A landscape with many peaks, sampled at points; each row gives a point and its height.
From any point a climber takes the steepest step (rise divided by distance) to one of its 2 nearest points. It stops when none of these is higher. Distance is the straight distance between rows; heights are no part of it.
volub (h 279): [ -1  -4  11   6   2 -14  18  10 -18  23  -2 -11  14  14  10   7  24 -25
   5  19  41]
mufa (h 139): [ -1   0 -20  -6  -2  -7   0  -1  17   3   1  12   3 -15 -19   9 -17  -9
   3 -43  -7]
masuf (h 131): [ -1  -6 -19  -3   6   5  -9 -10  13   1  -1  -2   5 -16  -9  -2 -22   1
   7 -34 -15]
zuvan (h 256): [  4  -6   9  12  -4 -20   4   7  -3  14   4 -27  11  10  22  -1  39 -15
 -11  12  12]
zini (h 267): [-22  -4 -17  17 -12  13 -21 -27   4 -24  10  -2 -16  15   2 -19  -8  31
   2  -8 -16]
vedom (h 668): [ 17  18   8  -8 -17  21 -17   6   8  -2 -20  25  -3   5  -1  15   1   4
   2   6  -5]
nav (h 429): [-12  -1  -2  12 -16  21 -16 -16  -7 -30   4  12 -25   8   3 -16   5  26
  -8  -1 -13]
Ledez (h 466): [-10  -9  11   2  -5  12   2  -7 -24 -19   3  21 -12  -3   3  -6  -1   9
  23  27   3]
Pofe (h 718): [ 20  29   3  -4 -10  13  10  12  -5  15 -23   8 -11  -6  -4  22   6 -20
   1 -11   4]
Kosop (h 540): [ -8  -7  -1  18 -12  17 -11 -23  -4 -25  -8  12 -13   4   1 -18  -8  18
  19   2  -8]
tun (h 508): [ -4  -8  17 -13   5  10  12  14 -35  -5  14  13 -14  -4   4   5   3   9
   7  28  18]
vobam (h 484): [  8   6  -8   0   4 -14  16  11   8  14   6 -11  -3 -12   3  11  29 -20
  -2 -21   1]
muz (h 752): [ 18  24   9  -5   4   4  22  11 -22  25 -14  14 -13  12 -11  30  -1 -30
  19  10  24]
mobev (h 324): [ -4   1 -19  -3  -6 -27   2   2  18 -18  12   9   8  -1 -20  -1 -13   8
 -25  -4   2]
Mido (h 26): [ -1  -2  -1   1   4 -22   0 -12  16  14   0 -25  33   0   6  -8   4 -17
 -14   0 -10]
zevi (h 603): [ 13   3   7   6  21   5  11   5  -8  14  -8  -3 -25 -17 -12  -2  -9 -18
  16 -27  -5]
Dilep (h 711): [  3  -3   6  -5   7  -6  -5 -22   8  10 -11 -15  28  -1  -5   0 -19  -7
   3   2  -6]
kibat (h 607): [ 10  13  10  -4  -7  -7  -4   1  14  16 -17  -7  28  12   4   8   5 -22
 -10   3   6]
fum (h 356): [  1  -5 -13   5  22 -12  17  10  11  10   8 -15  -2 -25   0  -7  10 -10
   7 -36  -8]
fome (h 211): [  0  -9 -10   0  22   7  -3   9   1  -4   9 -16  -6 -26  -2 -15  -8  16
   2 -29  -7]
Meb (h 531): [ -9  -8 -24   4 -13 -10 -16  -7  20 -27  12  16  -6  18 -27   7 -27  23
  -2 -14   2]
fov (h 649): [  6  18  -6  -2 -18 -12   5  15   5   4   2  -2  10  -5  11  10  24  -5
 -24   5   1]
mal (h 721): [  5  17  12 -12   2   4  21   8 -26  24  -6  11   7  17  -3  27   1 -27
  12  23  33]
Dat (h 658): [ 12  31  -4  -2 -19   6  15  23  -6   7  -9   5  -6  -7   7  24  22  -4
 -20   0   6]
per (h 627): [ -7 -10 -19  -3 -13  -2 -20  -7  35 -15   8  22  -1  27 -27   7 -22  26
  -2  -5  -2]
meduk (h 107): [-11  -4 -21   0  10 -12  -3 -14  10   3  12 -18  20  -6   0  -9 -21  13
 -16 -11 -17]
Mon (h 566): [-20 -22   5  -8  -1   4   0  -5 -24 -13  12  16  -2   2   6  -6 -13   7
  21  29   1]
bekef (h 805): [ -8   0  -5  -1  -7   9  -8   6  -3 -26  22   9 -25 -11  -1  -5   4  26
 -29  -9  -2]
natom (h 440): [  0  -5  24  -4  -8   4  -8  -7 -21 -10  -9   9  -1   7   5  -2  -6   8
  -8  34   2]
Punu (h 705): [ -7  -9 -21  -2 -14   5 -22 -13  37  -4   2  20   4  19 -17   5 -22  24
  12 -12 -11]
latez (h 306): [ -7  -3  14 -11   9  -5  27  16 -23  21  18  -5   6   7  14  12   8 -14
   2  16  37]
radi (h 203): [-10  -9 -15   7  -3  11 -22 -20   5 -14  10  -2  -4   0  -2 -13 -16  24
  -4  -6 -14]
dukot (h 583): [ 10  11 -15  -6 -15 -20   1  18  18  17  -3   1  25  16   5  16  26 -25
  -7   3  -1]
res (h 570): [-12  -8  18 -19  -6  13   8  10 -32  -3  20  20 -11   3  12   9   2   3
  13  31   9]
laz (h 376): [ -4 -16  11   3  14   8  -5   0 -24 -19   7  -4  -8  -7   3 -15  -8  24
   7  26   2]
nul (h 593): [ 21 -12  -6  13  28 -13  16  15  10  23   4 -31 -21   7   7   1  32 -24
  22 -20   3]
tuz (h 411): [  3   5 -14  -2  -5 -27  12   8  14   0  11  -1   7 -15  -1   4  16 -13
  -9 -16  -4]
Zovuf (h 154): [-11  -6 -21   2   1  -2 -14 -14   5  -7  13 -11   7  -5  -4 -12 -18  24
 -17 -11 -17]
Vetep (h 746): [ 19  -2  15  11  31  -3  36  25  -1  12  -5 -13 -35  -6   1  -1   7 -12
  16 -22   5]
vuge (h 232): [ -7   4  15   7  -5 -17  10   8  -1  11   4 -24  12   3  17  -7  26  -7
 -26  12   4]
Puge (h 577): [ -6   4  -1  -2  -2   5  -5   2  -3 -10  16  -2  -9  -7   5  -5   3  21
 -36  -2  -6]
Devu (h 441): [  2  -7  -5   8  28 -18   7   1   8  15   6 -36  20 -10   5 -18   7 -15
  13 -16  -9]
Nok (h 276): [ -5  -6 -18   1  17  -4   7   9   8   4  11 -17   2 -23   0 -13   0   4
  -2 -33  -8]
Nus (h 648): [  6   6  14  -4   8  -6  -1 -11   5  18 -13 -14  30   1  -4   2  -9 -19
  -1   6   4]
zosi (h 361): [-20 -15  -6  16  12   8 -14 -15 -14 -24   5  -7 -13   7   9 -27 -10  37
   4  17 -13]
Zamet (h 158): [  8   5 -16 -11  -7  -8  -4   7  23  -4  -2  19   7  -9 -17  14 -15  -4
  -7 -22  -1]
Nagab (h 182): [ 13   8  -3 -12   0  -4  -2  -8  30  19 -16   4  28  -1  -9  13 -17 -17
   3 -16  -7]
Vubal (h 360): [  0 -10   3   2  14   7  -9  -4 -13  -8   5 -10  -5 -14   3 -15 -10  17
   1   5  -5]
sav (h 290): [-15  -9  14  -8   4 -13  23  12 -18  20   9 -13  17  13  13   5  11 -18
  -2  20  45]
Kubod (h 704): [-22 -18   8 -19  -2   7   2   0 -29   2  23  13   1   3  16  -1  -7  -1
  17  23  -1]
Birig (h 347): [-19  -6 -12  13 -11  17 -18 -21  -2 -28  15   6 -20  16   2 -14   0  31
 -15   3 -18]
ledeg (h 795): [ 17  15  10  -8   6   7  11   2 -19  17 -18  16 -19   2 -18  21 -11 -31
  22   1   8]
lafi (h 201): [-12 -10  19   4   8 -18   8   8  -9   7   5 -32  12   5  15 -19  12  -6
 -24  24  13]
bugas (h 509): [ -7  -6  -3  15 -10  21 -16  -2  -6 -22   9   8 -29  -6   2 -15   7  20
   1 -14  -6]
Lomi (h 485): [ -1  -7  17   2  -8  12 -13 -16 -16 -15  -2   4  -9   3   3  -7  -4  16
  -6  23  -4]
zelik (h 550): [ -5  -5  14   8 -14  12 -11 -18  -8 -23 -14  22 -12  10   4  -8   2  14
   4  33  -5]
lepu (h 172): [ 12  10  -7 -10  -6   0   0  -2  23   9  -7   8  16  -9 -11  15  -9 -14
  -2 -19  -6]
Vefo (h 473): [-16  -4  -7  24 -14  20 -12 -20  -2 -27   0   8 -21   3  -2 -19  -3  14
  27 -13  -7]
vaben (h 443): [ -1  -8  13  11  -5  21 -12  -5 -18 -22   0  14 -29  -9   4 -14   9  20
   2   8  -1]
Dini (h 691): [ 20  21   2  -9 -14  20  -3  12   4   5 -24  23  -8   0  -7  21   2  -5
   1  -7  -4]
fufa (h 690): [ 14  18  17 -10  -6   7  12  11 -27  12  -8   7  -1   5   0  22   2 -13
   0  26  28]
gon (h 716): [ -2  -9   2   1  -8   9 -25 -24  31   4 -18  16  10  18  -8   5 -16  10
  20  10 -18]
kekof (h 534): [ -1  -5   4   3  21  -8   6  -6   0  13  -3 -27  19 -18  -1  -9  -5 -11
   5 -10  -6]
Somu (h 624): [  0  -6  -3   0  21  -7  -1 -15  -7  11  -7 -21  25  -8  -9  -8 -20  -4
  12   1  -3]
vaz (h 667): [ -5  -4   1  11 -15  13 -19 -29  24  -9 -14  17   2  19  -2  -6  -9  17
  19   5 -15]
vuret (h 372): [  8  -5  -2   8  36 -12  19   5   9  17   1 -35   1 -10  -1 -14   6 -17
  18 -20  -4]
pudap (h 438): [ -8  -8 -25   0  -4 -17  -8  -7  17 -21  14   8  -1   8 -29   3 -27  18
 -15 -14   5]
ferof (h 437): [-22 -19  -1   7   9   6  -8  -4 -24 -25  10   4 -10   1   5 -23  -8  26
  14  26  -2]
muto (h 632): [ 16  28  10  -3 -15  11   6  18 -15   6 -10   4 -15  -8   8  15  16   1
 -18   5   5]
fiz (h 665): [ 22  -4   3  14  30 -11  35  23   7  18  -2 -21 -31   1   8   0  18 -24
  20 -25   1]
Visef (h 605): [  5   1  10   5 -20  20 -14 -12   3 -15 -19  28 -11  12  -1   0   3  11
   5  18  -6]
bosi (h 609): [ -4  -4   0  16 -15  15  -9 -28   8 -20 -16  13  -1  12  -2  -9  -9  11
  27   5 -10]
koger (h 173): [ -5  -2  23   3   5  -4   2   5 -14   3   3 -18   5  -5  15 -11   3   4
 -26  25   7]
lopi (h 542): [  7   2   0   0  20   8   4   1  -3  12  -9  -8  -7 -22  -6  -4 -10 -12
  10 -30  -6]
Livub (h 448): [  9  -5  -1   3  32  -6  18   7   5  14  -2 -21  -5 -19  -6  -9   0 -18
  14 -32 -11]
gazod (h 447): [  0  -7  16  -3  -6  12   2   4 -32 -20   8  21 -22  -5   3  -6   8  12
  14  31   8]
Puvol (h 713): [  7  24  -4  -4 -16  -6   5  17  -1  -1   5   8  -4 -14   2  11  18   0
 -22  -7   2]
lopib (h 396): [ -6  -6  22 -17 -10   0   1  -1 -23  -2  -2  11  12  17   1   6 -11  -6
  -3  37  10]
zire (h 469): [ -7   0   3  -6  -6   2  -9  -8  -5  -9   7  -2  -1  -1   3  -5  -3  16
 -36  11 -11]
tevos (h 538): [ 17  -2  -9   6  13 -22  13  17   6  22   6 -20 -12  -5   7   8  38 -27
  13 -25  -4]
Tikam (h 333): [-14  -8  16 -24   3   7  15  10 -29  21  23   2   9   8  16  11  -2 -13
   1  16  23]
miti (h 218): [ -2   4 -17 -11  -5 -27   0   2  35   2   4   6  32   3  -8   5  -8  -7
 -15   0  -4]
sov (h 59): [ -8  -2 -15  -3   7 -19   1  -9  17   5  10 -19  26 -13   4  -9  -3  -6
 -16  -8 -13]
loneg (h 161): [ -2  -7 -11   1  13  10  -7 -10   0  -1   0 -11  -1 -18  -5 -10 -15   8
   6 -25 -13]
noko (h 639): [ 16   6  15  -2 -14  18 -16  -9   6  -9 -25  27  -2  12  -1   7   0   1
  11  14  -5]
ziri (h 409): [-18  -7  -9  27  -3  18 -17  -5  -5 -30   0  -3 -29   3   5 -26  -3  25
  25 -16  -6]
mit (h 569): [  9  24  -6 -10 -11  -8   1  19  27  19 -12   8  29  10  -1  19  12 -25
  -4   0   1]
Vutu (h 663): [ 15   4   8   7  22   3  19  15  -4  15  -8  -5 -27 -17   1   3   6 -12
  12 -29   0]
pusup (h 420): [ -4  -4   8   3   2  10 -14 -10 -10 -11   0  -8  -2  -6   4 -12  -5  17
 -17  11 -11]
rulek (h 590): [ -6 -10  -4   4  -7  20 -16   9  -9 -27  19   8 -32  -9   3 -14   0  28
  -9 -20  -6]
bar (h 588): [ 13  17   9 -11  -8   0  -9   7  29  22 -22   3  31  13   1  17  -1 -16
  -8   7   2]
kugo (h 250): [  0   6 -13 -10  -8 -29   4  13  28   0   6   4  24   3  -3   9  12 -12
 -20   7  -4]
led (h 750): [ 22  20   9  -4   4   5   6   1  -8  14 -22   5 -14  -3 -12  15  -3 -24
  12  -9   5]
padan (h 764): [  3  -4  -8  -7 -10   9 -22 -14  36   1 -12  19  11  12 -12  11 -23  11
   9  -9 -16]
sem (h 196): [  2   2 -18 -11  -2 -17   0  -6  39  11  -4   6  35  -1 -13  14 -16  -8
  -6 -13  -5]
boso (h 319): [ -4   3 -17  -4  -4 -30   7   8  12 -13  17   3  14  -4  -7   2   7  -2
 -25  -3  -2]
Sesed (h 270): [  2  -5  12   9   3 -18  11   2 -12  21  -3 -25  18  14  10   0  30 -23
  -3  14  24]
lusa (h 348): [-18 -15  -8  17   9  15 -13  -8 -11 -28   4  -8 -15   0   6 -31  -4  27
  23   2  -5]
Teme (h 608): [  4  16  -3  -4 -18 -15   2  17  12  16  -7  -3  17  12   9  12  26 -14
 -21   8   1]
dag (h 364): [-10  -9  16 -23  -7  -1   6   5 -31   6  10   8   7  11  11   8  -8  -8
  -2  30  24]
Teso (h 661): [ 14  26  14   1 -10  13  12  14 -20   8 -20  -3  -9   0   8  23  13  -9
  -6  17  18]

Where does a climber stop that starts at each point below?
mobev => padan
lafi => Lomi
meduk => bekef
koger => Lomi
tuz => Vetep

Call two points neighbours if one is among the 2 nearest of the other. Go from one point of each pair to the other, from neighbour to neighbour, staying as high as possible. Name the lowest point that can't be avoided.
bekef / Livub => vuret
Puvol / ledeg => muto
ledeg / padan => lusa
Vetep / ferof => Vubal
ledeg / Dilep => mit
